Points on a hilly landscape, in no order, each with its height.
A ball rolls from a point to the lowest of its 2 nearest points, and stops where none of them is lower. Distance is the straight distance between rows; heights are no part of it.
<513>: 1.65; 2.65; -0.55; 2.64; 1.90; -0.56; 0.36; -0.91; -1.60; -4.22; 3.42; 5.81; -4.41; -0.45; -0.99; 0.06; 0.55; 0.64; 0.44; 1.16  height 3.94
<389>: -0.08; -1.99; -1.25; -0.62; 3.07; -0.13; 0.10; 1.90; -1.97; -3.12; 3.24; 1.67; -4.08; -1.46; 1.13; -1.95; -0.21; -0.80; -2.69; -1.63  height 2.98
<1068>: -1.41; -0.75; 0.49; -1.97; -2.39; -2.60; -3.30; 1.55; -2.33; 0.54; 1.53; -2.40; 1.89; 0.50; 1.10; 2.24; 0.46; 1.13; -2.82; 1.07  height 3.68
<1036>: -1.17; 0.27; 0.76; -1.98; -0.79; 1.62; -1.04; 0.74; 1.43; -1.22; 0.85; -1.49; 3.18; -2.56; 1.75; 0.41; 1.18; 0.37; -0.83; 1.82  height 5.73
<1286>: 1.71; -0.47; -0.87; 1.54; 1.53; -2.17; -0.73; -0.64; -2.46; 0.25; 0.88; 1.91; -3.21; 2.94; -3.13; -0.08; -0.41; -1.37; 2.66; -0.17  height 1.64
<979>: -3.20; 0.33; -2.66; 0.44; -5.00; -0.18; -1.30; -0.08; 0.85; 1.17; -0.70; -4.48; 2.03; -2.63; -1.87; 0.36; 3.01; -1.14; -0.33; 0.05  height 1.74
<774>: 0.94; -4.46; -1.85; -0.13; 1.49; -2.35; -2.08; 2.45; -2.82; 1.49; 1.39; -3.60; -3.71; 1.85; -3.29; -1.22; -0.77; -2.46; 1.29; -2.23  height 1.72
<745>: -0.01; 0.38; 1.61; -0.33; 0.98; 4.94; 5.12; 0.06; 2.36; -0.13; -5.11; 0.08; -1.09; -0.40; -0.15; -2.14; 0.19; 0.64; -1.04; -2.64  height 2.16
<1097>: -0.61; -0.53; -0.25; 0.33; -3.07; -3.56; -2.99; 0.25; -1.18; 3.41; -0.91; -3.30; 1.16; 2.96; -2.73; 1.98; -0.10; -0.18; 1.46; 0.53  height 2.11
<370>: 0.58; 0.99; -0.30; -1.66; -0.69; 2.22; 1.38; 0.40; 2.44; 0.44; -1.69; -1.02; 1.91; -4.10; 3.12; 3.14; 1.55; -0.38; -2.40; 0.74  height 4.40
<476>: 2.19; 0.16; -2.41; -1.44; 4.60; -1.76; -0.96; 0.88; 1.37; 1.08; 0.04; 2.09; -3.24; 0.89; -0.04; 1.60; 1.27; -1.90; 1.75; 1.34  height 1.78
<536>: -0.53; 1.23; -0.80; -1.10; -1.47; 1.33; 1.45; 0.27; 3.29; 0.27; -1.11; -1.93; 2.79; -3.40; 1.70; 1.86; 2.51; -1.00; -0.58; 1.17  height 4.52
<709>: 1.01; 0.61; 0.37; 2.11; -2.50; -0.38; 4.56; 0.14; 2.31; 3.04; -1.15; -4.96; 2.41; -0.61; 0.30; -0.55; 0.83; -1.64; 0.72; -0.94  height 5.74
<740>: -1.92; 0.48; 2.24; 0.79; -0.72; -0.23; 0.04; 0.04; -1.32; -1.43; 1.79; -0.32; 2.35; 0.65; 0.64; -3.20; -1.52; 1.87; -0.57; -0.01  height 5.10
<639>: -1.93; 0.09; 2.85; -0.39; -2.26; 4.37; 1.44; -0.73; -0.10; -3.29; -1.34; 0.87; 2.38; -2.37; 1.16; -0.96; 0.11; 2.90; -3.08; -1.97  height 5.75
<3>: -1.74; -0.38; -1.10; -2.08; -2.97; -2.81; -4.31; 1.08; -1.20; 1.65; 0.06; -3.11; 1.32; 0.94; -0.70; 2.85; 1.33; 0.08; -1.68; 1.56  height 3.93
<588>: -1.53; 0.86; 2.18; 1.61; -2.73; -0.93; 1.00; 0.59; -1.24; -0.35; 0.94; -2.31; 3.68; -0.19; 1.62; -2.10; -0.49; 1.93; -0.79; 0.28  height 5.25
<1127>: -1.04; 1.02; -0.54; -0.14; 1.85; 0.38; -2.38; -1.14; -0.67; -2.73; 1.64; 4.31; -1.11; 0.66; -1.52; -1.31; 0.17; 0.69; 1.29; 1.06  height 4.42
<266>: -0.12; 2.13; -0.34; 3.03; -3.84; 0.09; 4.71; 0.14; 2.06; 1.95; -1.38; -3.56; 3.67; -2.04; -0.07; 0.00; 2.85; -0.91; 0.64; -0.09  height 5.79
<970>: -0.89; 1.74; 1.75; 2.22; -4.10; -1.76; 0.08; -1.82; -0.37; 2.07; -1.40; -1.95; 3.47; 1.57; -0.17; -0.87; -0.37; 0.89; 2.11; 0.67  height 0.95
<387>: 1.73; 0.43; -1.27; -1.24; 3.62; -3.51; -2.27; 0.68; 0.38; 0.69; 0.43; 2.45; -2.26; 3.28; -1.35; 2.59; 1.03; -0.25; 1.19; 2.00  height 1.09
<384>: 0.48; -0.29; -0.85; -1.84; -0.22; -2.09; -0.63; 0.66; -0.62; 2.74; -0.51; -2.08; -0.15; 1.05; 0.76; 1.81; 0.13; -0.89; -1.19; 0.06  height 2.79
<1172>: -1.83; 1.69; -0.12; 2.51; -4.54; -0.41; 0.21; -1.15; 0.76; 1.49; -1.05; -3.29; 3.63; 0.09; -1.89; -0.74; 1.22; -0.50; 2.61; 0.64  height 1.26
<977>: -0.24; 2.22; 1.10; 0.70; -2.26; -2.31; 0.46; 0.94; 1.25; 1.15; 0.81; -2.42; 4.57; -0.42; 1.46; 0.63; 2.21; 1.13; 1.08; 2.86  height 4.75
<25>: 0.94; -0.40; 1.17; 2.34; -1.93; -0.06; 2.86; -1.73; -1.42; 2.20; -1.69; -1.38; 0.89; 2.11; 0.39; -0.89; -2.55; -0.37; 1.37; -1.94  height 0.70
<1049>: 0.99; -2.01; 2.03; -1.92; 2.09; 4.21; -2.07; 0.06; 1.57; -2.76; 1.60; 4.17; -0.07; -3.82; 2.92; 2.10; -0.96; 1.46; -1.95; 0.50  height 4.51
<969>: -0.04; -1.09; -0.56; -2.90; 1.13; -1.02; -2.95; 0.46; -1.76; -0.60; 1.78; 2.09; -1.07; -0.16; 1.50; 1.91; -0.35; 0.73; -2.35; 0.42  height 0.69
<846>: 0.51; -0.43; -1.86; -1.65; 2.84; -0.07; -3.34; -0.17; -0.92; -3.70; 2.30; 5.22; -3.72; -1.39; 0.00; 1.52; 1.07; -0.17; -0.09; 1.40  height 3.29
<818>: -0.12; 1.35; 1.09; 0.93; -0.09; 3.22; 3.96; -1.65; 1.34; 0.76; -4.27; 0.56; -0.06; 0.70; -0.06; -1.32; -0.89; 0.06; -0.45; -2.04  height 1.81
<297>: -0.84; 1.08; 1.77; 1.73; -2.87; -2.19; -0.19; -1.56; -1.90; 1.42; -0.52; -0.52; 2.34; 1.84; 0.89; -0.71; -1.63; 1.48; 0.79; 0.12  height 0.54
<226>: 0.69; 1.55; 0.77; -0.97; 2.42; 4.77; 3.25; 0.79; 4.92; -0.21; -3.93; -0.08; 0.72; -2.22; 1.06; -1.12; 1.11; 0.39; -0.34; 0.07  height 2.35
<261>: -0.64; 1.46; -2.02; 1.28; -3.43; 0.25; 3.54; 0.88; 3.34; 1.36; -1.11; -3.21; 2.97; -3.82; 0.32; 1.40; 4.36; -1.72; -0.66; 0.13  height 5.86
<1157>: -1.72; 0.66; 0.87; 0.55; -1.19; -0.79; -1.40; 0.36; -0.22; 0.43; 1.04; -2.75; 3.22; 1.61; -2.15; -2.64; -0.24; 0.00; 2.33; 1.21  height 5.03
<705>: 0.27; -1.11; 1.95; -1.88; -0.35; 1.06; -0.66; 1.14; -0.31; -0.86; 2.17; -0.07; 1.72; -3.24; 4.66; 1.95; -1.20; 1.98; -4.17; 0.28  height 3.98
<271>: -1.10; 1.96; 1.94; 2.43; -2.36; 1.06; 3.20; -1.68; 0.79; 0.59; -1.98; -1.34; 3.11; 1.22; 0.02; -2.39; -0.50; 0.61; 1.34; -0.36  height 5.53
<1271>: -2.12; 0.20; -0.54; -2.52; 0.51; 2.70; -1.39; -0.18; 2.59; -1.56; -0.47; -0.54; 2.06; -1.72; 0.25; -1.20; 1.26; -0.37; 0.39; 1.05  height 5.59
<1198>: -2.92; 0.66; -0.52; 1.07; -4.93; 2.53; 2.06; 0.16; 1.10; -0.88; -1.65; -3.61; 2.46; -2.94; -1.17; -0.78; 3.13; -0.54; -1.62; -1.22  height 5.64
<734>: 0.45; -1.15; 2.14; 1.83; 0.69; -3.91; -1.53; 0.81; -2.01; 0.46; 2.21; 0.24; 0.85; 4.23; -1.83; -1.84; -1.35; 2.12; 1.50; 0.99  height 3.00
<619>: -1.06; -0.70; 0.37; -2.34; -1.30; -1.39; -1.28; 0.79; -1.57; 0.23; 1.18; -1.48; 1.21; -1.03; 2.79; 1.60; -0.52; 0.98; -3.12; 0.17  height 3.38
<203>: 0.70; 2.25; 1.69; 1.16; 2.13; 1.84; 2.78; -0.23; 1.57; 0.02; -1.58; 1.94; 1.46; 0.18; 1.57; -1.51; -1.78; 1.55; 0.38; 0.45  height 1.68
<216>: 0.50; -1.16; 0.69; 1.18; -1.17; -2.24; -0.57; -0.30; -1.49; 2.49; 0.21; -2.38; 1.05; 3.29; -1.69; -0.93; -1.49; -0.29; 2.74; -0.36  height 1.42
<270>: 2.90; 1.00; -0.85; 0.03; 4.81; -1.52; 0.37; 1.35; 0.16; 0.23; 1.84; 3.42; -2.88; 0.85; 0.51; 1.08; -0.03; -0.20; 0.53; 1.18  height 2.17
<622>: -0.46; -1.92; -1.60; -0.78; 0.36; -2.03; -1.58; 0.78; -4.18; 0.42; 1.07; -0.44; -3.46; 1.15; -0.99; -0.57; -1.02; -1.35; -1.45; -2.25  height 2.01
<1294>: 2.21; 0.14; 0.03; 1.68; 2.19; -3.75; -1.07; 0.57; -2.60; -1.20; 2.75; 2.90; -3.60; 3.22; -2.42; 0.78; 0.69; -0.12; 1.59; 0.83  height 2.09
<668>: 0.11; 1.33; 1.10; 1.09; -0.83; -1.14; 0.96; -1.78; -0.80; 1.47; -0.71; 0.63; 0.92; 1.60; 1.31; -0.17; -1.70; 1.29; 0.19; -0.33  height 0.06
<171>: 2.10; 0.43; -0.30; -1.70; 2.77; -1.14; -0.73; 0.50; 0.20; 1.40; 0.24; 2.77; -1.39; -0.14; 3.03; 2.97; -1.06; 0.74; -1.92; 1.23  height 1.95
<1082>: -1.60; 0.07; -1.77; -0.25; -2.20; -0.38; -0.41; -0.79; 1.56; 2.26; -0.89; -4.05; 1.36; 0.11; -1.85; -1.05; 0.56; -1.68; 1.51; 0.00  height 2.34
<613>: 2.73; 0.14; -0.65; 2.63; 1.81; -2.34; 2.10; 0.52; -3.23; -2.18; 3.62; 2.26; -5.86; 0.78; -0.99; -0.03; -0.29; -0.95; -0.22; -0.94  height 2.33
<420>: -0.44; 1.44; -1.44; -0.20; -1.25; -0.18; 0.60; -2.03; 2.26; 2.70; -2.62; -1.15; 0.68; 0.59; -0.22; 1.36; 0.38; -1.25; 1.22; 0.13  height 1.11
<106>: 1.45; -2.91; 1.30; 2.27; 0.08; -4.41; -1.68; 1.76; -5.11; 0.63; 1.86; -0.57; -2.31; 4.26; -3.06; 0.31; -1.69; 0.73; 0.29; -1.07  height 2.78
<1138>: 0.97; -1.89; -0.59; -1.35; 2.69; 3.84; -2.90; -1.17; 1.01; -4.54; 0.81; 6.26; -2.79; -3.44; 1.11; 1.59; 0.61; 0.44; 0.07; 0.82  height 3.96
<1272>: 2.24; 0.60; 1.88; 2.51; 2.18; -2.07; 2.06; -0.37; -0.87; 0.47; 1.62; 2.12; -0.45; 2.87; -0.50; -1.90; -1.88; 0.76; 2.87; 0.08  height 1.94
<716>: 0.24; 0.62; 0.61; -1.74; 2.08; 5.47; 1.10; 0.08; 3.99; -1.44; -3.76; 1.75; 0.71; -2.53; 1.50; 0.28; 1.07; 0.54; -0.62; 0.24  height 2.62
<965>: 0.55; -0.10; -0.90; -2.33; 1.26; 0.14; -1.73; -0.67; -0.68; 0.13; 0.14; 3.14; -1.04; -1.31; 2.68; 3.18; -0.98; 0.34; -2.27; 0.30  height 1.41
<318>: -1.89; 0.36; 0.51; -0.48; 1.16; 0.76; -2.06; -0.45; -0.26; -2.25; 1.66; 2.10; 0.95; 0.87; -1.01; -2.86; -0.53; 1.07; 0.65; 1.03  height 4.69
<627>: -0.36; 2.34; -0.13; 0.17; -2.49; -0.49; 0.88; 0.41; 2.85; 0.64; -0.43; -1.16; 4.34; -2.40; 1.39; 2.31; 2.81; 0.13; 0.37; 2.52  height 4.62
<68>: 0.10; 0.35; -1.39; -1.53; 1.72; -2.27; -3.18; -0.31; -0.69; 0.02; -0.06; 3.12; -2.30; 1.70; -0.91; 2.00; 0.63; -0.38; 0.66; 1.19  height 0.30
<84>: 1.77; -3.26; -0.84; -0.06; -0.62; -3.77; -1.96; 1.51; -1.50; 4.01; -0.26; -3.85; -0.84; 3.79; -3.00; 2.51; -0.69; -1.00; 0.67; -0.58  height 2.46
<556>: 0.38; -1.51; -0.49; 0.19; -0.20; -1.15; -0.01; 0.72; -1.00; 2.20; 0.52; -3.71; 0.51; 1.93; -1.95; -1.65; -1.35; -1.63; 1.86; -1.05  height 1.04
<439>: -0.83; -0.12; -0.74; -2.04; -1.08; -0.15; -0.36; 0.02; 0.31; 1.07; -0.62; -2.34; 0.63; -1.72; 2.32; 1.41; 0.30; -0.84; -1.88; 0.08  height 3.11
<862>: 0.59; -1.66; 1.94; 2.25; -0.82; -4.14; -2.60; 1.12; -4.03; 1.07; 1.14; -0.31; 0.11; 4.62; -2.45; -0.49; -1.98; 2.04; 1.35; 0.18  height 3.10
<474>: 0.30; -1.47; 0.04; -2.16; 2.14; 2.12; -2.78; -0.69; 0.47; -2.80; 1.36; 4.64; -1.28; -2.06; 1.82; 1.60; -0.24; 0.43; -0.95; 0.97  height 4.25
<1122>: 1.95; 0.62; -0.39; -0.59; 5.26; 0.35; 1.03; 1.63; 1.36; -0.02; 0.91; 2.42; -1.72; -0.60; 1.79; -0.58; -0.66; -0.23; -0.58; 0.79  height 1.67
<414>: -1.71; 1.48; 2.04; 1.29; -3.43; 0.43; 1.83; 0.69; -0.04; -1.28; 0.47; -2.32; 4.92; -2.12; 1.88; -1.05; 1.79; 1.22; -0.95; 0.59  height 5.36
<751>: 1.37; 1.18; 1.93; 1.17; 2.80; -1.89; 1.10; 0.55; 0.48; 0.40; 1.78; 2.03; 0.66; 2.06; 1.60; -1.53; -1.49; 2.00; 1.18; 1.09  height 2.31
<471>: 0.90; -1.00; -0.72; 1.13; 2.41; -1.64; 1.06; 1.40; -2.76; -2.32; 3.74; 1.30; -4.98; 0.15; -0.61; -1.78; -0.52; -0.86; -1.09; -1.23  height 2.63
<526>: 0.35; -2.86; -1.98; 1.18; -3.91; 0.57; 0.06; -0.53; -1.25; 3.15; -0.89; -5.30; -0.86; 0.70; -4.19; -0.78; -2.16; -2.21; 2.30; -2.91  height 2.74
<722>: -0.76; -1.19; -1.89; 0.62; -3.38; -0.48; 0.56; -0.75; 0.24; 2.88; -1.16; -5.62; 0.38; -0.30; -2.53; -0.70; -0.34; -2.34; 1.05; -2.22  height 2.56
<1054>: 0.57; 1.85; -0.02; 0.27; 0.52; 0.42; 1.88; -1.83; 1.22; 2.52; -2.10; 0.34; 0.59; 0.95; 1.05; 0.45; -1.17; -0.74; 0.74; -0.13  height 0.67
<243>: 0.48; 1.05; 0.45; 0.47; 3.36; 1.24; 1.85; 0.23; 0.61; -1.10; 0.72; 2.70; -0.78; -0.32; 1.38; -1.77; -1.21; 0.63; -0.03; -0.23  height 1.14
<783>: 1.10; 0.97; -0.42; 1.95; 2.68; 3.29; 3.73; -0.22; 0.16; -4.91; -1.56; 4.13; -6.35; -1.31; -1.72; -1.97; 0.94; -0.83; -0.47; -1.95  height 3.22
<169>: 1.27; -1.64; -0.07; 1.33; 0.15; -3.55; -0.45; 0.90; -4.97; 0.34; 2.10; 0.23; -3.08; 2.47; -1.20; 0.00; -1.76; -0.17; -1.05; -1.69  height 2.45
<667>: -1.19; -0.92; -1.53; -3.68; 0.24; 3.22; -2.86; -1.07; 2.67; -1.27; -1.77; 1.05; 0.15; -2.96; 1.95; 1.86; 1.18; -0.95; -0.26; 1.04  height 3.21
<776>: 2.58; -0.58; 1.92; 2.50; -1.58; -3.09; 1.75; -1.44; -1.70; 2.92; -0.92; -1.02; 0.89; 3.37; 0.52; -0.15; -2.70; 0.85; 1.92; -0.63  height 1.16
<67>: -1.00; -1.69; -1.85; -2.11; 0.65; -1.13; -2.68; 0.53; -2.98; -0.88; 1.10; 0.72; -2.35; -0.23; 0.46; 0.27; -0.63; -0.40; -2.00; -1.09  height 1.44
<1002>: -2.27; 0.58; -2.05; -2.44; -3.66; -0.92; -3.95; -0.69; 0.13; 1.71; -0.65; -1.77; 1.05; -0.97; -0.71; 2.74; 1.96; -0.78; -0.95; 1.26  height 3.85
<583>: -0.58; -0.25; 1.59; -2.15; 1.06; -0.06; -1.06; 1.98; 1.07; -1.05; 2.91; -1.46; 3.03; -1.51; 2.33; -0.32; 0.31; 1.29; -1.71; 1.70  height 5.85
<880>: 0.15; 1.84; 1.51; -0.20; 2.50; 3.03; 3.17; 0.73; 3.14; -0.34; -1.85; 0.44; 2.26; -0.78; 1.35; -1.32; 0.03; 0.90; 0.32; 0.55  height 2.03
<363>: -0.06; -0.42; -3.01; -1.95; 0.74; -1.82; -2.79; -1.01; 1.41; 2.29; -1.05; 0.26; -1.74; 2.02; -2.51; 1.28; 0.85; -1.96; 2.43; 0.75  height 1.97
<886>: 0.06; 1.48; -0.49; 1.55; 1.59; -0.93; -1.27; -0.90; -2.02; -3.70; 2.58; 4.82; -3.33; 0.76; -2.12; -0.91; 0.49; -0.03; 1.38; 0.96  height 4.17
<1208>: -2.16; 0.16; -2.68; -3.02; -3.09; 1.30; -3.26; -2.00; 2.39; 0.63; -1.94; -1.11; 0.73; -2.95; -0.08; 2.74; 2.23; -1.21; -0.37; 1.03  height 3.61
<1042>: -1.03; 0.69; 0.69; -0.23; 0.32; 3.48; 0.50; -1.76; -0.11; -2.51; -1.32; 4.22; 0.00; -0.92; 0.78; -0.84; -1.05; 1.61; -1.53; -1.00  height 6.09
<579>: 0.48; -2.12; -0.37; 0.05; -2.18; -3.88; -2.64; 2.07; -0.40; 3.83; -0.24; -5.35; 0.96; 3.49; -3.34; 2.29; -0.14; -0.53; 1.13; 0.43  height 2.40
<1285>: 1.22; 1.04; -0.89; -0.30; 3.15; -1.27; -2.06; 0.33; -0.66; -2.97; 2.89; 5.69; -3.07; 0.06; -0.08; 1.45; 1.07; 0.85; 0.13; 1.97  height 2.95
<736>: -2.54; 0.87; -1.68; 2.07; -5.12; -1.35; -1.91; -0.31; 0.60; 2.37; -0.59; -4.56; 2.25; -0.59; -3.27; 0.20; 1.51; -1.15; 1.76; 0.45  height 1.50
<118>: 2.10; -0.18; -0.65; 2.61; 1.74; -1.47; 1.41; -0.66; -3.17; -1.05; 1.52; 2.22; -4.59; 1.99; -1.84; -0.62; -0.65; -1.28; 1.32; -0.89  height 2.02
<286>: 1.63; 1.90; -0.67; 2.39; 2.43; 0.65; 1.62; -0.22; -1.14; -4.32; 1.70; 4.50; -5.35; -0.90; -0.52; -0.64; 0.25; -0.58; -0.25; -0.24  height 3.72
<702>: -1.82; 0.87; -0.45; -0.07; 0.42; 0.39; -1.29; -0.66; 1.11; 0.39; -0.44; -0.61; 1.61; 1.74; -2.36; -2.66; 0.31; -0.60; 2.81; 1.04  height 5.22
<435>: -0.44; -2.05; 0.79; -2.08; 0.33; 0.70; -0.82; 1.06; -1.70; -1.63; 3.34; 1.41; -0.57; -2.48; 3.66; 0.56; -2.04; 1.75; -4.67; -1.42  height 3.67
<534>: 1.20; -0.64; -0.55; 0.58; 3.99; 3.75; 4.16; 1.01; 0.44; -3.03; -2.29; 2.71; -5.01; -1.01; -0.07; -2.65; 0.43; -0.54; -1.33; -2.63  height 2.86
<388>: 0.93; -0.77; 1.33; -1.82; -0.37; 3.59; 0.63; 0.35; 1.89; -0.62; -0.61; -0.18; 1.77; -5.05; 4.09; 3.59; 0.42; 0.22; -3.20; 0.34  height 4.28
<831>: -0.93; 1.27; 1.03; 0.39; -1.39; -2.34; -0.82; 1.08; 0.60; 1.50; 1.02; -3.45; 3.79; 0.98; -0.57; -0.80; 1.27; 0.32; 1.51; 2.19  height 4.88
<641>: -2.03; 0.47; 1.57; -0.79; -2.93; 4.31; 2.05; -0.89; 1.11; -1.96; -2.86; -0.44; 2.18; -2.61; 0.82; -0.07; 1.20; 1.13; -2.62; -1.42  height 5.65
<1230>: 0.22; 0.32; -1.93; -0.58; 2.53; -1.40; -0.97; -0.48; -1.40; -0.46; 0.59; 2.71; -3.37; 1.61; -1.50; 0.62; 0.19; -1.56; 0.83; 0.28  height 1.03
<753>: 1.01; -0.21; -1.64; -0.71; 3.30; 2.36; -1.14; -0.01; 0.43; -4.03; 1.09; 5.72; -3.89; -2.49; 0.65; 0.50; 0.68; -0.37; 0.01; 0.90  height 3.66
<191>: -0.27; -3.59; -2.70; -0.86; 2.42; -1.25; -1.21; 2.19; -2.24; -0.24; 1.49; -2.47; -3.86; 0.78; -1.59; -2.61; 0.43; -2.79; 0.46; -1.73  height 1.18
<26>: 1.16; 0.86; 0.91; 2.23; -1.38; 0.29; 4.26; -2.06; -0.51; 2.95; -2.49; -0.27; 0.23; 0.99; 1.76; 0.24; -2.54; -0.17; -0.01; -2.40  height 1.07
<338>: -2.03; 0.97; 1.00; 0.19; -2.93; 3.10; 3.51; -0.62; 1.23; -0.47; -3.00; -2.21; 1.69; -1.87; -0.21; -0.99; 1.14; -0.04; -1.88; -1.48  height 5.55
<1298>: 0.20; -0.56; 0.41; 0.16; 2.20; 4.73; 4.22; 0.33; 1.36; -1.66; -4.03; 1.29; -3.05; -0.52; -0.74; -2.93; 0.25; 0.14; -1.12; -3.24  height 2.48
<816>: -2.67; 0.19; 1.32; -0.15; 0.10; 1.51; -1.44; 0.55; -0.25; -2.34; 1.43; -0.36; 2.72; 0.16; -0.94; -3.52; -0.49; 1.16; 0.10; 0.33  height 4.92
<956>: -1.38; 0.30; -1.52; -1.58; 1.55; 1.30; -1.14; -0.45; 1.72; -0.52; -0.71; -0.07; 0.44; 0.57; -0.92; -2.10; 0.83; -1.25; 2.01; 0.35  height 5.39
<689>: -1.59; 0.94; 3.07; 0.65; -0.88; 3.79; 1.42; -1.56; 0.26; -3.31; -1.23; 3.22; 1.99; -0.65; 0.79; -2.06; -1.38; 2.75; -1.84; -1.01  height 5.91
<922>: 0.91; 0.48; 0.09; 0.70; 2.23; -3.36; -2.57; 0.80; -1.52; -2.14; 3.19; 4.69; -2.59; 2.55; -1.35; 0.97; 0.51; 1.58; 0.18; 2.00  height 2.53
<55>: -1.32; 1.25; -0.12; -0.43; -0.55; 1.59; 0.35; -2.14; -0.29; -0.36; -2.11; 2.10; 0.02; -0.15; 0.75; -0.06; -1.32; 0.03; -0.96; -1.07  height 6.26
<710>: -0.15; -2.40; -0.91; -1.03; 1.73; -1.14; -0.69; 1.65; -0.96; 1.06; 1.02; -3.00; -1.19; 1.20; -0.95; -2.25; -0.65; -1.77; 0.70; -1.06  height 0.51
<64>: 0.55; -0.63; 0.29; 1.79; -2.48; -3.09; -2.56; -0.75; -1.12; 3.53; -0.75; -2.24; 1.55; 4.20; -3.17; 0.56; -1.08; 0.24; 3.57; 0.74  height 1.79
<752>: 0.36; -0.81; 0.06; -2.71; 1.65; 5.38; -1.61; -0.69; 4.05; -2.03; -2.80; 2.40; 0.47; -3.86; 1.94; 2.04; 1.01; -0.10; 0.15; 0.84  height 2.91
<340>: 0.56; 1.86; 1.91; 1.77; -0.85; 1.64; 4.79; -1.00; 0.61; 1.05; -3.11; -0.46; 1.17; -0.31; 2.33; -0.20; -1.34; 1.06; -0.71; -1.52  height 1.45
<890>: -0.14; 1.00; -2.61; -0.94; -0.49; -1.10; -1.92; -2.17; 2.59; 3.77; -1.89; -1.19; -0.62; 1.81; -1.87; 2.28; 0.50; -1.75; 1.96; 0.73  height 1.52
<69>: -1.41; -1.10; -2.53; -4.02; -1.10; 2.14; -3.26; -1.06; 3.61; -0.27; -1.70; -0.56; -0.15; -3.75; 1.27; 3.24; 2.48; -1.34; 0.20; 1.55  height 3.42
<481>: 0.77; -0.09; 1.91; 1.07; 2.38; -2.98; -0.55; 1.15; -0.79; -0.14; 3.08; 1.13; 0.62; 2.80; 0.06; -2.10; -1.36; 2.43; 0.96; 1.44  height 2.65
<107>: 1.37; 1.39; 0.01; 2.52; 3.11; 2.01; 3.76; 0.09; -0.39; -3.69; 0.41; 4.21; -4.62; -0.72; -0.49; -2.10; 0.08; -0.05; -0.69; -1.62  height 3.48
<499>: -2.99; -0.67; -2.66; -1.35; -3.18; -0.09; -2.60; 0.03; 0.05; 1.38; -0.59; -4.14; 0.50; -1.02; -1.83; -0.36; 0.75; -1.60; -0.13; -0.24  height 2.04
<560>: 2.97; 0.13; 1.70; 2.21; 0.22; -2.52; 1.41; -1.21; -0.20; 2.44; 0.24; 0.24; 1.02; 3.71; -0.04; -0.44; -2.12; 1.00; 3.46; 0.37  height 1.53
<665>: 0.62; 1.11; 1.72; 2.57; -2.45; 0.01; 3.39; -1.77; 1.28; 2.35; -1.64; -2.66; 3.04; 1.39; -0.81; -1.66; -0.65; -0.13; 2.83; -0.35  height 5.61
<103>: -1.67; 1.98; 1.29; 1.43; -2.87; 1.01; 2.32; -0.42; 1.18; -0.08; -1.03; -2.40; 3.96; -0.51; 0.12; -1.51; 1.00; 0.62; 0.25; 0.06  height 5.44
<113>: 0.09; -1.75; 2.61; -1.39; 0.30; 5.00; -0.12; 0.13; 1.45; -2.40; 0.62; 1.97; 1.46; -4.25; 3.57; 1.71; -1.06; 2.08; -3.26; -0.34  height 4.33
<542>: 1.59; 0.10; -0.64; -1.38; 2.05; -2.83; -0.11; 0.37; -0.15; 2.62; -0.18; 0.45; -0.83; 1.45; 1.62; 2.47; -0.57; -0.55; -0.95; 0.57  height 2.43
<1175>: 1.55; 0.04; 0.86; 1.87; -1.12; -0.42; 3.93; -0.25; 1.30; 2.91; -0.49; -4.10; 2.60; 1.00; 0.10; -0.65; -0.43; -0.53; 2.45; -0.70  height 5.67
<1071>: 2.29; -4.72; -1.11; 0.06; -0.04; -2.75; -1.12; 2.11; -2.95; 3.29; 0.67; -4.25; -1.68; 3.05; -3.44; 0.59; -1.71; -1.94; 1.60; -1.92  height 2.14
<127>: -0.27; -2.45; -0.72; -1.96; 2.02; 0.36; -0.66; 1.01; -1.90; -2.32; 2.59; 1.39; -2.22; -1.90; 2.36; -0.47; -0.97; 0.27; -3.94; -1.45  height 3.33
<1117>: 0.26; -1.47; 2.56; -1.76; -0.25; 3.23; -0.42; 1.27; 1.71; -1.51; 1.51; -0.50; 2.82; -4.69; 3.93; 2.27; 0.27; 1.37; -2.97; 0.65  height 4.16

Call two points neighbours if one is among the 2 nearest of the other. Go from one point of each pair to the other, from neighbour to neighbour, staying as low as possible. Name the highest point that can't be avoided.
<1286>, <969> -> <3>
<1286>, <710> -> <526>
<969>, <25> -> <862>
<1286>, <668> -> <363>
<243>, <68> -> <270>

Where does a ball stop that starts at each point below?
<3> -> <969>
<1175> -> <25>
<734> -> <25>
<816> -> <25>
<1002> -> <243>
<474> -> <1286>
<435> -> <1286>
<783> -> <25>
